Each row is a point on a landscape with many peaks, with its height.
From any point a climber steps to the highest of the 2 points nearest to it. It stops when none of these is higher. Distance is the straight distance between rows; heights are no part of it.
J103 h=6.56: [ 20  -8  41   3 -19  16  17  -8  -2 -21  11  -3 -12   4 -10  10  -3   2
   2 -16   3  -7  28   4  -9  15   7   2  15 -34  -6  22  11   6  19  12
  -8  15 -17   2  11  23 -11  19  16  -1  -2]
J917 h=3.54: [-14   0   6  -3  -5 -21  -4  -9  16   4   2  14  11  -2  -9 -25   1  17
   4   2  -6  15 -33   7  20 -24  35  16  -4  16  13 -15   0  27 -47  15
  -4 -37  22  12  18  -7  13  -6 -38 -16  -6]
J834 h=1.54: [ 31  -2 -26 -12 -15  32 -11 -29  -5  25  21  10   8  15  25  16  -1 -26
  18 -14  17   5  14  18 -29 -10 -28 -13  20  11   9   3  18 -47  41 -17
 -29   7  13  -4 -36  22  -2  -2   2   2  23]
J637 h=6.04: [-15  15   6  -8  10  22 -38  -3 -27  -4  20   0   5  -8 -16  -7  36  12
 -21  11  20 -36   8 -28  -5  11  -2  -4   1   1   2 -15   5 -13  -5  13
 -15  -7 -11 -23  -5   3  24 -46  13  21 -18]
J338 h=6.43: [ -9  15 -21   9  15   8 -23  25 -12 -18  -1   1 -14  -7  13   1  -5  21
 -16   5 -15  30 -17 -23  12   9  -1 -10 -26  24   6  14   3   5   0  -3
 -10 -31  -7  -5  15  -7  20  39  17  12  -3]
J346 h=2.64: [ -7  37 -20   7  36 -31 -18  16  -9   6 -16   1 -11   7  -1 -14  -5  11
 -26  26   1  18 -19 -20   9  27   1  -9 -25  32   1  -4 -15  -1 -19  -4
  15 -14   9  -3  32 -18  -9  -1 -11  28 -10]
J50 h=7.03: [ 25  14  -2  22   2 -21 -15  23 -12 -16  11  17 -35   2  20   6  23  17
 -17   4  -7  -9   7  13 -12  16  13 -36  -4 -15 -15 -15  -7 -21 -25  -1
  24  -9  -7  11  13   6  -7   7   2   1  -2]
J760 h=4.72: [ -3 -42   9  14   1 -15  10  15  22  15 -16 -14  35 -21 -15  -8 -25   7
   7 -11 -26  -7 -20  20  13 -26  13  33  -8 -19  -7 -11 -19  31 -22   6
   3 -20  26  -5 -15 -17  13  -4 -17 -32  -1]
J764 h=7.13: [-10  -7  -1  14 -12 -19  29  16  43  17   8  11   5   5  -3   4   1   1
  31 -23 -20  30  13  13  -9 -23  -9  19   2   2   3  12   0   8  -6   1
  -8 -15  16   6 -22   1  -5  24 -15  -7  17]
J302 h=1.16: [ 26  28   8 -15  20  -8   1  12   6  12  25  41  -8  16  11   2  17  -3
  24  -7  21   9  25   9  -8 -14   4 -26  15   8  26  31   2 -29   3  -1
 -18 -20   3  23 -18   4  -9  16   2 -23  14]
J783 h=7.05: [-26  25   7  -3 -32  -3  -5  -3  -3   2  30  16  -9  25   7  -8  23   5
  31   9   5   4 -17   8 -13   3  -5 -36   4   3   9  29  -9  12 -11  -2
   3   2  -6   4   4  -4 -28  10 -20  31  22]
J492 h=4.43: [-23 -32   6  14  -7 -21  17   8   9   4  -4  -4  19 -14  -1 -24 -18  11
 -15   6 -12   3 -19   7  10 -15  15  27  -3  -4  14  -7 -33  16 -28   5
   1 -25  17 -11  -9   5  16 -36   3 -16  -1]
J435 h=7.20: [ 16   6  -1  18 -17  -7  -5   9   0 -22  -8 -17 -10  -7  11  18  -7   7
 -26   7 -19   7  -7   7   9  30   0  -6 -12   1 -31 -30   2  12   1  -2
  23  18   2 -14  42   0  -6  29 -10  12  -1]
J729 h=8.73: [  0   2 -33  17 -18   4   4  -9   4 -10   6  -7 -21  -2   3 -10  -6  -9
  -7 -21 -18   9  26   8  -6 -26 -21  -5  10  11  -8  -7   7 -33  11 -17
  15  19   0  11  -7  18  -1  -2   7  13   2]
J690 h=0.98: [  6  32  16  -6  26  -4  -6  13 -17 -12  17  34 -25  10   6  -9  19  23
   1   9  18  15  23  -8 -11 -13  13 -20   3   2  21  35  -1 -11  -4   3
 -11 -27 -20  16  -1  18   7   3  22 -15  -3]
J552 h=8.76: [ 22  -6  -4   7   4   7  21  12  18  -5 -17  -3 -14  -1  -6  10 -15   2
   9 -23 -25  31  18   2  11  -1  -9   6 -13  -1 -20  27   3   8  24   0
   0   7  -6  18  19  -2  -8  53  12   1  -2]
J81 h=6.09: [-27 -24  -9   5  -5 -19  24   2  22  22  -2  19   3  -3  -3 -15  -2 -21
  21  -2 -15  -9  16  16  13 -41   2  14   4  -6  36   8  -9  -5   8 -15
   2 -12  17  10 -26  -7   7 -29  10 -28  21]
J780 h=2.36: [-34  40   4  -8  22  -6 -17   2  -4  -2 -14   5   6   3  -9 -27  -4  25
 -13  18  -9  43 -16 -18  26  26  11  13 -26  36  13   6   1  28 -13   5
   4 -38  10  -4  35 -14  14   1  -4  21  -4]
J821 h=7.71: [ 37   2  11   3  11  11   7  -6  -9  -7   4  -2  -5   1  -7  10  -1 -21
  -1  -8   2 -24  52  -3  -8 -18   2   2  24 -13  -3   1  17 -53  23  -3
   7  16 -16  11  13  14 -15 -20  20 -15 -17]
J931 h=7.21: [ 16  23  25  -1 -15  34 -19 -17 -21 -27  24   4  -4   4 -12   6  17  15
  -1 -14  19  -6  51   1 -23  10  -9  -7  22 -20  -4  15  24 -13  28   4
 -21   8 -17   2  -2  25   4  -3  22  11   6]
J498 h=5.00: [ -5 -28  -2  -3   3   3  -9   8  16  11 -29  -9  34 -15 -14 -16  -3  -1
  -2   6 -15 -22 -27  18  33  -4  23  10 -23 -16   5 -18 -14  38 -13  13
   4 -13  21  -2   0 -33  -8  -3 -14 -20  -4]
J291 h=2.60: [-17  -5  33 -23 -25  37 -15 -19 -13 -23  16  -9  18   4 -15  -2  12  15
   0  -2  13  -1 -12   5   4  10  -3  -9  10  -9   4  36  15  46  21  -6
 -26   5 -11 -15 -19  17  20  -2  19  -7  13]
J879 h=7.88: [ 19 -18  -2  16  -8  -8  25  18  13  -4 -19 -18  -1 -13  -8  14 -32   0
 -13  -9 -29  19  -1   8  15   9  -3  17 -16  -4 -27 -14  -7  19   0  -4
   7  15  12   2  31  -5  11  40  -3   7  -5]
J2 h=6.96: [  6  19   6  10  13   1 -11 -10 -12 -39 -20   4 -20   1 -10 -28  -6  22
 -21   9 -10  23  13  -8   8  13  16   1 -12   2  -3  17  -1   5 -16   2
  24 -18 -14  14  34  11  24   3  30  10 -22]
J560 h=3.35: [ 42  -7  12   1 -42  -9  35   0  12  12  18  13  -9  11  23  25 -16  -4
  11 -21 -10  19   7  17 -33   1 -17   8  14 -23 -12   5   9 -20  36 -13
 -14   9 -12  -3   6  29 -20  57 -12   7   4]
J125 h=7.31: [-21  12 -21  12  -1  11 -43 -10  -9 -18  20 -23 -19 -17   2 -19  18  10
  -2  11   0 -12   0 -34   2 -20 -16 -25 -10  27 -19  -7  15 -31 -11  13
   6  -4 -22 -10  18   0  10 -21  -2  41 -34]
J383 h=4.88: [ 15  -1  -4  -1  16 -21  17  31 -10   7   2 -22  21  -4   9  40 -29   1
 -14   1  -4  -9 -32   0 -13   9 -11  12   4   6 -22 -37 -16  -1  -5  -6
  -2  22   4 -24  21  -2 -17  21 -29 -11  -4]
J912 h=4.45: [ 27   8   5 -25  22 -14  14  22 -10   6  18  -2  11   5   7  29 -21  -4
   1 -11  14   2 -27   3 -19  12  -6  -4  20   9  -8 -10  -4  -6  -5   2
 -12  13  -4  -7   6  13 -11  38 -27 -20   2]
J376 h=8.01: [ -7  12   9  -7  -3  17   4 -14  -7  -5  26   8   4   2  -6  -1  11   1
  -7  -8  22   6  35   1 -22  -8  -9  14  23   6   8   9  -2  -8  19   8
 -25  13   2 -10 -22  34   2 -29  16   3   9]
J516 h=5.95: [ 11   2   4  15 -18 -44  14  10  16   5  18  -2  -3   4  19  21  -3  16
   3  35   0 -15  -7  -3 -13  10   5  -4  -6  -2 -11 -33  -7   4 -45  -2
  25   5   9  -4  24   2 -19  12 -29  13  -5]
J871 h=7.10: [-15  -3   6   1  -3  12 -12  19   5 -14   3   5 -13 -13   2   3   5  19
 -15 -13 -14  34  -3 -15  17   3  14  -4 -24   3   0  35   9  33   6  18
 -21 -32  -8  -5   2  -1  14  45  18  -5  -1]
J793 h=7.92: [ 21 -17   6  -3   0  21  -8   6  13  -7  -9   2 -23  -6  12  16  -2   4
   4 -15 -13  25  17  -2   0  -6   1  -9 -15  -4 -11  48  18  16  34   8
 -16 -13 -19  11   0   3 -15  56  23 -14 -16]
J652 h=6.85: [ -9  -2 -14  -9  27 -27  15  29   8  39   0   2   8  11   1  19  -2 -29
  27   1  -2 -23 -11   2  -4 -26 -14 -15  13  10  14   6  -2 -24  -4 -19
   7  11   9   5  -7 -28 -31 -11 -23  -7  14]
J220 h=5.05: [ 17   1 -30  11   7   3   2  32  -1  -5   4   8  -6  11  32  33  17  -9
   2   3  -6   3  -5 -15   0  10 -19 -20 -10   8   3  16  -1 -28  17 -13
  -4 -10 -28   3  -9 -22  -6  46  16   5   5]
J581 h=6.46: [ 12  14  21   7  -7 -23   9   5 -10  -2  30  13 -19   5   8  12   7   9
   0  16  13 -24   0   2 -23  19  15 -22   5  -8   0 -19 -11  -7 -34   7
  18   6  -5   2  24  16 -14  -7 -15   4   1]
J337 h=7.51: [-20   6  -7  14  -4  23  -3 -15  -3 -36 -14 -17 -16 -12 -19 -22  -6   8
 -27 -11  -9  24  30 -23   6   3  -4  21 -11   7 -11   7   7   0   7  11
  11  -3 -18   0   9  14  24  -8  32  23 -25]
J389 h=1.72: [  9 -11 -19 -10   1  37 -10 -14  -4  37  -3   3   1  17  34  17   4 -35
  12  -2   1   8  11  16 -34 -22 -27  -5  15  19 -12   1  20 -27  44 -15
 -24  -4  20 -11 -45  28 -14 -23   0 -21  -1]
J190 h=6.07: [  6 -36  42  -6 -10   8  30  -8   7  -6 -10 -15  -5  -9 -14  12 -21  -1
   2  -4   2  -4  14 -11  -3   3  16  22  -2 -25  -5  28   1  30  12  25
 -11  15 -22  -5  16  14 -14  14  20 -10 -24]
J994 h=3.30: [-15  23   8  -7  -4   5  -8 -15   6 -10   6  15   2   8 -14 -27  19  10
   4 -12 -12  20 -19  -2  44 -18  37   5 -16  22  24   5  18  28 -18   7
 -15 -45   5  12  17 -25  22  12 -18  -8   0]
J737 h=1.34: [ 36  11 -12  -3  -2   9  -4  -1   1   7  16  30 -10  10  15   6   0 -10
  19 -23   6   6  30  24 -13  -4 -19 -17  28  -8  17  16  13 -39  25 -15
 -13   0  17  22 -19   8  -7  16   7  -7  26]
J932 h=8.06: [ -5 -19 -16  16 -11  20  -2  -7   4 -25  -8 -18 -21 -17  -2 -11 -15  -1
 -21 -31 -17  21  19   2   5 -15  -4  11   1  -1 -19  -7   9  -2  12   4
   1  10   0   1 -13  21  14   1  24   9 -10]
J377 h=3.40: [  7  26   1  14 -14 -16  14 -25   7  -6  34 -14   2  17  -3  -7  -6   1
  -1   9  15  -4   0   0  -3  38 -11   9  -5  19 -12 -44  -5 -13 -17   2
  19  27  16 -27   3  10  15 -21 -19  29   5]
J666 h=0.95: [-10   0 -13  10  31 -10  -1  14   3  15 -37 -13  18   1 -15  -1   2 -17
  -4  -1 -11 -36  -4  -1  25  16  -8   2 -11 -16  -4 -27 -11   4   1  -8
  23  14  20   5   3 -36 -27 -27  -4  -2   1]
J284 h=6.58: [-14 -15  -7  -3   7   1   4  14  -5  11   8  15   5  -4   8  -4  12 -18
  -3  -2   3 -17   3   6  17 -19   5  -6   5  -6  32   3  -9 -17   6  -5
 -17 -11  15  -1 -35  -8   5 -28  17 -18  21]
J156 h=1.98: [  3  -6  17 -37   9  12   3  -5  -6  29   8  10  15  10   5   4   2 -13
  23  -4  21  12  -6  18  -3 -28  -1  -7  34   9  15  17   9   6  21 -10
 -31   1  12  -3 -32  15 -18 -14 -10 -32  21]
J413 h=6.65: [  4   4  11  -2   6  10 -16  -2 -19 -26 -10 -22  -3  -9  -9   2  -4   5
 -30  -2  -3 -14  -8  -2   7  19   7   0  11  -7 -19 -22   7  15   1  10
  13  18  -2 -14  32  10 -10  -7   0  -4 -16]
J667 h=5.40: [ 11  14 -12   5  -8 -37  30  14   3  11  25 -10   6   7  16  26 -29  -5
   4  17  14 -16 -25  -2 -25   7 -15   4  -7  18  -9 -35 -18 -16 -25 -16
  15  21   8 -19   1  -7  -4  17 -32  14  -4]
J930 h=2.38: [-17  29  -3 -11  35 -18 -12  14 -19  -5 -18   9 -15   5 -11 -19  -8   6
  -8  14   9  14  -8 -18  11 -13   6  -6   4  23   7  21  -7  -1 -10  -5
   3  -6  -6  15  25 -11 -15  -9  -6   3 -16]
J150 h=6.30: [-19  17  -3   0 -13  18 -27  -3 -15 -10  24   1 -20  12  15   4  21   2
   5   0   9   2   1  -5 -22 -11 -13 -37  12  11   5  26  10 -13  13  -1
  -7   4 -23  -2 -13   6 -22   2   5  22  12]
J748 h=1.71: [ -9   8 -15 -25  37  31 -19   3 -22  12  -8 -28   9   6   6  15  -5 -10
  -9   6  11  14 -12 -29  -3 -20 -19   4   6  35  -4  11  21  -9  35  -6
 -18  11 -21 -23 -10   4 -19 -23   8   8 -17]
J177 h=4.07: [ 21   2   2 -26  11 -25  11  13   6  20  27  -1  18   2  -7  11 -33  -3
  31 -10  18  -3 -36  14 -20 -19  -2   0  26  15   1 -11   0  -1 -28  -4
  -3   8  18  -2 -12   6   1  20 -41 -22   5]
J836 h=6.66: [-24  16 -12   3  18   5 -48  -2 -20  -9   5 -18 -14 -15   4  -7  19  16
 -36  11   5 -15 -22 -26 -10   8  -1 -12 -14  14 -18 -12   4  -2  -6  15
   0  -3  -9 -30  18   0   0 -30  -8  29 -30]
J902 h=6.51: [  9   6  26  -3   4   6  16 -18  -1 -28 -13  21 -16   1 -28 -36  -4  16
  -1  -4   6  20  20  -4  14   2  18  14   6 -12  15  34   5  15  -7   9
   1 -16  -7  22  17  21  34  11  26   2 -13]
J43 h=4.17: [-38  -1   9   8 -10 -17  12  -9   9  -2 -23  19   7  -8  -7 -37   4   7
  -6  10   3   6   1   1   9   8  20  26  -2 -11  22 -22 -26  11 -29   9
   2 -22  23  13 -15   7  40 -40  -3 -11   9]
J601 h=8.43: [ 18  -5 -11  28  -2 -33  22  17  10 -15 -26  -3 -17  -8  -6  -9 -20   0
 -27 -14 -30  24  25   2   4   5   5  -2  -6  -1 -13 -11  -9 -10 -22 -13
  25  -5   8  11  23  11  20  21   8   0 -14]
J75 h=2.74: [-19  22  14  -4  19 -20 -22 -22  21   9  -9   3  13   6  -3 -12  27  27
  10  27  20   5 -28  -9  17  40   4   7 -12   4   4 -14   0  39 -11  17
  14  -3  13 -16   2 -14   0 -15 -15  15  20]
J160 h=1.77: [-36  16  15 -28  14  -5   4  13  -3  12   8  16  -3   2  10   0   6   3
   9   3  17  21  -7  -3  -2 -29   9  -5  19  20  12  21  -4  20  11   5
 -26  -7  -3  -1 -11   6 -28  -2 -15 -27   8]
J991 h=1.94: [ -6 -17  -1 -20  20  40  -6  -2  -8  20 -19 -12   6   3  18  17   4 -21
   0  -1   3  16   8  -4  -8 -20 -14   9   4  13 -13  12  21  10  50  -7
 -24   6  -5 -11 -31  18 -25 -24  16 -22  -6]
J258 h=0.48: [-36 -11  24  -4 -13   1   6  -5  12   5  19  11  31  13   2   9  11  14
  46  33  13 -25  -8  -9  -8 -19  13  21  22 -18   9  19 -13  11 -29  17
  -7  -4   1  15 -20  -6  -9 -11 -16 -19  15]
J600 h=3.93: [-29  16   6   9  -9  -3   5 -18  -3 -10   8  19 -12   2  -8 -24  17  10
  -9   4  14   6  10   7  -6  18   6   4   0   2  13 -13 -20   4 -25   6
   3   1  18   1 -11  20  29 -34   4   9  18]
J770 h=7.26: [ -1   1  -9  -9  10   6  -9  13 -14  11  30  -3   6  -7   8  10   3 -14
 -17 -11  15  -7   5  -1 -19 -12  -9   0  17  12   6 -11  -9 -28   9   2
 -21  13   6 -19 -38  13  -2 -33   4  -9  12]
J369 h=4.38: [ 35 -46 -32   3 -26  37   9 -15  12  18   0 -16  -2   2  31  33   1 -38
   9  -9  -5 -13  14  -3   1   0 -14  -5 -29 -11  -4  10  21 -35  40  -7
  -9   6 -31  -5 -31 -13   5  24  28   4 -14]
J94 h=6.08: [  5  -3  20  -4  -7  29  12 -25  -2 -22 -13  14  -9   2 -35 -26  -2   3
  12  -4   4  -2  29   3  20  21   4   2 -15 -26  16  38  15  23  10   8
  -1   6  -9  12 -10 -13  29  14  36  12  -5]
J488 h=0.61: [-28 -16   9  13 -16 -17  -3 -11  22   7 -11   2  22   3  -3   3   4  14
  34  26  -7 -32   2  -4  -1  -2   8  35  11 -33 -18  -9 -11  14 -40  14
  23  -3  20  18 -11 -11  -2 -11 -21 -23  11]
J199 h=6.55: [  7   9   1  10  -4  12 -18  -3 -20 -14   6  18  -4  -8 -12   1  33 -11
  -6  -2  14 -41  39   0  -2   9   5  -8  13 -20  11  -7  -4 -34  -2  -1
   1   8   9  18  -2 -17   9 -39  23   2   9]
J494 h=1.99: [  8  27   5  -5  -3 -20 -33 -31 -13 -13   0  16 -35  -1  -3 -30  16  15
  -6   9  16   1 -10  17  -2  22   8 -27  11   1 -15  -8   8   8 -16  -3
  26  22  10  10  18  11   0 -16 -23  17   6]
J74 h=6.19: [ 10  -4  22 -14  14  -4 -13 -10 -10 -17 -25  -8   5 -16 -11 -19  -9  24
 -35  21   2 -11 -19  -5   4  27  29  15  -3 -12  10 -15  -2  32 -18  20
  17 -15  -4  -1  55  15   2 -10   1  -1 -25]
J279 h=7.87: [ -2  27  -6  11 -46  -8   4   1  -1  -1  30  -4  -8  26   8   0   6 -10
  17   3  -8  -2  -6   7 -19  11 -20 -24   5  -1  -9  -7  -8  -7   0 -15
  19  22  -9  -1  10 -10 -39   3 -23  45  19]
J118 h=4.50: [ 17  -7 -47 -11  13 -11  19  12  -4  23   6  20  12  11  28  29   5 -23
   5  -2   5   0 -23  -4  -6  -5 -26  -7   0  18   8  -3  -8 -42  19 -31
  -4   9 -16  -1 -14 -18   5  37   1   0  10]
J892 h=2.82: [-28  18  27 -14 -10  23 -22 -14  -4 -21  -2   7   5  -1 -13 -11  26  26
   2   5  -2   8 -15  -1  13  32   3 -14 -11  -9   0  24  19  61   8   6
   2  -8   2  -8  -2  -7  21  17  12  -1  13]
J947 h=5.37: [ -3 -14  12  -3  19  13  -6  25   8   2 -21  -6  29 -14 -15  -3   3   8
 -16   4 -10 -18  -9  -9  17  21  30  12 -35 -18  13   0 -13  40  -9  31
 -10 -35  -1 -10  13 -28 -12  22   4 -13 -16]
J519 h=3.15: [ 15   0 -12  25   1 -42   7 -19  29   9  -8 -22  17   6   8   0  -7   6
  -8  26   0  -8  -9  -4  18  35  -4  18 -17   3  -5 -59  -5  -3 -20  -4
  30  16  22 -25   6  -5   6 -15 -16  25   9]
J124 h=5.09: [-37 -17 -11  23 -19   1  -3  11  15 -17 -33   8 -15 -20   0 -14   7   4
 -27   6 -25  13  14  -2  17   7  21  -3 -36  -8  -2   1 -20  26 -10  19
  14 -19  -2   6   5 -15   8   7  17  -1  -4]
J493 h=7.72: [ 30  -9   7  34 -16 -18  14  28   3 -20   2  10 -35 -12  16  10   1   5
 -23 -26 -22   1  32  11  -7  14  11  -9  -2 -31 -20 -10  -3 -27  -6  -4
  16  -9  -2   8   0   8  13  27  22  -3  -6]
J745 h=4.77: [ 29 -51 -34 -10 -16  19  25   9   2  17 -14 -23  19  -5  20  33 -14 -31
  -2  -3 -22 -21 -14  12  14 -16  -6 -10 -27  -8   1   7   5 -12  22 -18
   5  19 -26  -2  -6 -28   0  22  13   0  -2]
J893 h=2.14: [-53  22  15  -1  11  -6   0  -5   9  -8 -34  -1  17   2 -18 -23  -9  16
  -4   2  -2  51  -3  -9  21  30   3  33 -11  16  -4 -14 -14  39 -14   7
   1 -22  18  -2   2  -4  22 -16  -9   5   6]
J433 h=1.86: [ -9  27   8   9 -28 -32 -23 -35   5   4   3  10 -21  -2   0 -25  19   1
   3   0  13   5   2  22 -17  37   3 -13  13 -10 -20 -33  -2   7 -12  -2
  32  31  20  10   0   7 -14 -30 -31  20  27]
J725 h=8.47: [ 30   5   4 -14  30   9  19  -5  -3  24   0  -1   5  14   0  22  -2 -36
   7   1  11 -17  30  -7 -21 -14 -12   5  24   5   7   1  15 -33  28  -6
  -2  17  -4   0  -2  16 -26 -25   7 -15  -2]
J820 h=5.64: [ 11 -42  17   3   2   8  41 -12  18   6  -3 -28  21   5  -7  17 -38  -4
  18  12  -8  -7  -2  -9   9 -15   6  30  -8  -9  -3  18  -2  14  -2  10
  -2  14 -10  -6  17   6  -9   9  12   5 -13]
J173 h=2.94: [  0   8  -3   7  17 -13  -1 -20  15   0 -14 -14  17  14 -12 -11  -6   4
  10  28   1   0 -20 -11  29  28  -4  12 -10  11   1 -21  -3  23 -18   2
  22   7  19  -6  22 -13  -2  -7  -9  22   5]
J290 h=2.40: [ -6 -17  36 -35 -18  37  -5 -23 -20  -9   3 -20  25   3 -16   7  11   0
  -4   9  25 -14  -5   2 -10 -12   5  -1  32  -7   7  26   7  23  24   1
 -23  16 -31 -10  -4  19   0 -26  10 -15  -1]
J419 h=6.57: [ -9  16  -3 -14  20   9 -32   9 -34   5  27  10  -9  -7   2  -7  11   5
 -25   1  36 -17  -9 -17  -7  -4   7 -13   9  13  18  -9  -2 -24 -12   4
 -26  -7   4 -16 -26   8  18 -43   4  12  -4]
J816 h=1.10: [  8  -7 -28   0  30  11   2  24 -10  11 -13 -20  11   1   0  18  -9 -18
  -6 -24 -14 -16 -11   0  19   6 -17  -1   1  -3  -5 -17   2 -14  19 -13
   6  18   7  -3 -13 -16  -7  -6   7  -3   8]
J466 h=0.71: [-20 -19  -3  22  -8 -40  -2  -8  26   7 -33  -8  15  -3  -1   1   1   4
   6  34 -10 -38  -1  -5   1   0   9  17  -2 -24  -6 -33 -17  14 -30   6
  36   0  15  16  16 -15 -19 -21 -22 -14  -4]
J942 h=4.03: [ 24 -14 -28  -4  10  -9  29   3  -9  16  22  -2  27   3  13  21 -15 -17
  -3  -8   4  -7 -33   8  -7   6 -20  15   5  12   5 -19 -22 -32  14 -22
 -13  16  -5 -24 -24   1  25  11  -2  -7  12]
J854 h=3.70: [ 30 -39   1  -7 -30   8  24   0  15  20   7 -11   9  -3  19  21 -12 -14
  17 -25 -20  12 -16  24  -9 -11 -12   5   7 -12 -12  18   2   8  30 -14
 -17  14   0  -5 -15  15 -10  34  -2 -11  15]
J26 h=7.61: [ 13 -17  -8 -19  29  -6  30   0   7  47  -2 -15  21  17   9  28 -13 -35
  25  12   7 -15  -8  -1 -17 -28 -11  -2  21  14  14   7   8 -24  11 -12
   0  17  -2  -7  -7   3 -23 -21  -9 -13   9]
J33 h=3.07: [-35  34  27 -32  -2   7 -11 -15 -10 -11   6  18   3   9 -15 -23  21  22
  17   3   7  14 -22  -5  27 -10  16  -7   5  15  17  21  14  43  -3   1
 -20 -21  -1   2  12  -9  18   5 -18  -7   8]
J388 h=5.77: [  4 -20   4 -15  16  16 -11  15 -20 -13 -31  -7  10 -22 -16 -15 -20   4
 -30  10 -11 -14  -7  -7  17   2  30  11 -16 -12  21  11  -2  20  -7  16
  -1 -26 -13   8  29  -8  -8   8  19 -10 -28]
J643 h=7.11: [ 26  -5  17  -7 -17  30 -10 -15 -22 -16   5   1  12 -10 -25   5   9 -19
   5 -17  11 -44  47  11   2  -5   5   1  27 -32  -4  -9  21 -34  16  -2
   2  28  -5  17  14  -7  -1 -36  12 -12  -3]
J909 h=3.66: [-13  16 -13  16 -22  -9  15 -13   7  -1  43   2  -9  14   8 -12   9   4
  -4   7  10  -2  -4   7 -14  13  -6 -12 -14  20   6 -15 -25  -6 -26   1
   8  10  15 -18 -13  16  13 -23  -7  32  12]
J250 h=5.71: [ -2 -25  17  -3 -10  12  13 -14   4  -9 -35   9 -22 -14 -38 -30 -22   7
  -2 -14 -14  19  22   3  25  16  17  16 -35 -22   1  29   2  35  -8  31
  -3   3 -10   9   3 -28  19  27  17  -2 -25]
J888 h=5.16: [ 35 -52  -7 -16   3  19  39  -2  16  39 -18 -27  28   1   9  33 -27 -29
  15   8 -14  -6 -15   0  12 -14   3  10 -28   1  -1  22   7   8  21  -3
 -11  14 -21  -7   9  -9 -10  20   9  -7  -5]
J747 h=2.18: [ -7  28 -10  -8  14 -12  -9  -9 -15  -7  -4   1 -22   7 -13 -18 -18   0
   4   5  10  16 -17   7   4  -6  -7 -24  14  27 -10  12   0   7 -12 -13
  14  25   9  10  26   0 -13   2 -24  17  -4]
J407 h=5.42: [-31 -17  11   0   0   2  13   8  11  -2 -48   5  -2 -22 -26 -27 -16  -1
 -14 -20 -13  27  19  -3  24  12  18  32 -30 -19   0   8 -12  30  -2  22
  -5 -17   4   8 -16 -21  20   6  16  -9 -10]
J993 h=7.84: [  2   4  -6  20 -34 -25  36  14  34   6  12   1   5  11   2   8 -12   8
  26 -23 -25  33   6  18 -17   2 -29  14  -1  -4 -17  -5  -7   4 -13 -11
   4   2  21   4 -13  -1   6  49 -22  19  23]
J339 h=0.83: [-10  -2 -12  16  13 -22 -14   3  18   7 -48  -4   6  -5  -7  -6  20  -5
  -4  31  -9 -31  -7  -3  23  11  12 -10 -23 -13  -1 -13 -18  16  -4   2
  30   2   7  17  29 -43 -33 -13 -12  -1  -6]
J182 h=7.97: [-17   8 -30  25  -3  11 -29 -10  -2 -24   8 -12 -28 -13   2 -24   4   4
   6  -9   4  12  16 -17  -6 -46 -21 -13   6  30  -6  -9  18 -35   3   1
   5   0 -14  14  -3  12   1 -17   8  23 -22]
J171 h=1.28: [ 26 -18 -30  -4  20  28 -27   4 -22   2  -4  -9   3  -3  15  17  -7 -15
   8 -24  17 -21 -28   0  17   0 -19 -16  12  -6   8 -17  22 -38  19 -20
 -14   8   1   8 -29 -16  17   7  10  -1   4]
J715 h=6.52: [-25 -13   1   1   6 -24  23   7  36  30 -13  20  -9  -8  -5  -7   1 -14
  19 -25 -27  23  22  13   4 -47   7  30   1  -1  12  10   8  13  16  -2
  -9 -29  17   9 -17   0  -1  -4  -8 -47   2]
J440 h=8.83: [  7  22 -21   7 -48 -10  18   9  -1  -5  20  -1  -7  14  12   2 -13   2
   7 -24 -17  23  -3  26 -25  10 -31 -10  10  -3 -20 -19  -7  -6   9 -22
  10  23   5  -1  -6   5 -14  34 -20  28  25]
J501 h=2.20: [-14 -28  28 -25  -1  22  12 -14  -9  17  -9 -18  34   2   2   9   1 -11
  13  16  15  -4 -19  12  -3 -35   5   6  24   3   5  26  -8  19  21  -3
 -18  10 -15  -8 -19   6 -21 -40  -3 -33  10]
J400 h=5.67: [ 24  17 -28   4  19 -11  -4  25  -6  -6   8  17   1   7  19  16  18   6
 -10  12  -5  -3 -31 -16  11  30  -5 -15 -26  13   7  -2 -10 -16  -9  -7
   0 -20 -17  -6  13 -20  18  50   0  10  -3]
J350 h=6.02: [-12  24  -1  21  11   5 -39   5 -27 -20 -10  27 -31 -14   2 -10  45  20
 -12  12  19 -26  24  -9 -19  -6  11 -19  -2 -22   1 -11  -9 -33 -13   4
   2 -15 -10  30  -6  -8  20 -48  15  -3 -11]
J5 h=1.49: [ 12  -3 -18  -6  25  22 -36   8 -27  -5  -5 -31  -3  -9   9  20  -7  -9
  -9  -5  14 -14 -25 -22  -2 -15 -14 -19  15  13 -11  -8  25 -34  14  -5
 -13   6 -24  -8   0  -5  -8   2  -1  10 -20]
J586 h=4.04: [ 35 -41  -3  -8 -19  36   5 -21   2  15  10 -23  13   6  20  28  -4 -26
  -1 -14   5  -3  -9   6  -4   6  -8   1  -2  -9 -10  13  10 -23  43  -9
 -28   9 -18 -18 -29  17   5  17  16 -11   2]
J29 h=5.57: [-11  24   7  16  19  19 -41   5 -24 -25  -5   3 -11 -15 -14 -10  36  26
 -13  14  16 -28  21 -34 -13  -1   1  -4 -15 -10   5  -6  14 -16  -1  10
   1 -27 -30   9  -2 -12  25 -37  41  13 -30]
J940 h=1.70: [-26  17   9  21 -37 -39   5 -13  13   8  19   7  -5   9   1 -10 -11   5
  19   1   8   2  17  22 -40  16  -7  -2  14  -8 -14 -35 -18   6 -35  -7
  32  13  27   4 -13  11  -7 -16 -28   9  25]
J452 h=3.78: [  2  -6   4 -13  -6 -29  -2  -1   7   7  12  10   3  -4 -11 -21 -16   3
  12  -6   4  -3 -31  25   0 -19  11  -6  23   9   6 -15  -4  14 -43  -3
  11   1  34   6   7  10   6  -2 -36 -19   5]

For each start below, name the point where the climber stops.
J452 -> J601
J407 -> J729
J854 -> J376
J488 -> J991
J501 -> J601
J118 -> J552

Call two points neighbours if one is among the 2 nearest of the other. Go from one point of each pair to the other, from neighbour to neighbour, staying as high as possible. Name the lowest point that can't be avoided.
J725 and J991 -> J816
J729 and J601 -> J124
J729 and J725 -> J29
J552 and J601 -> J879
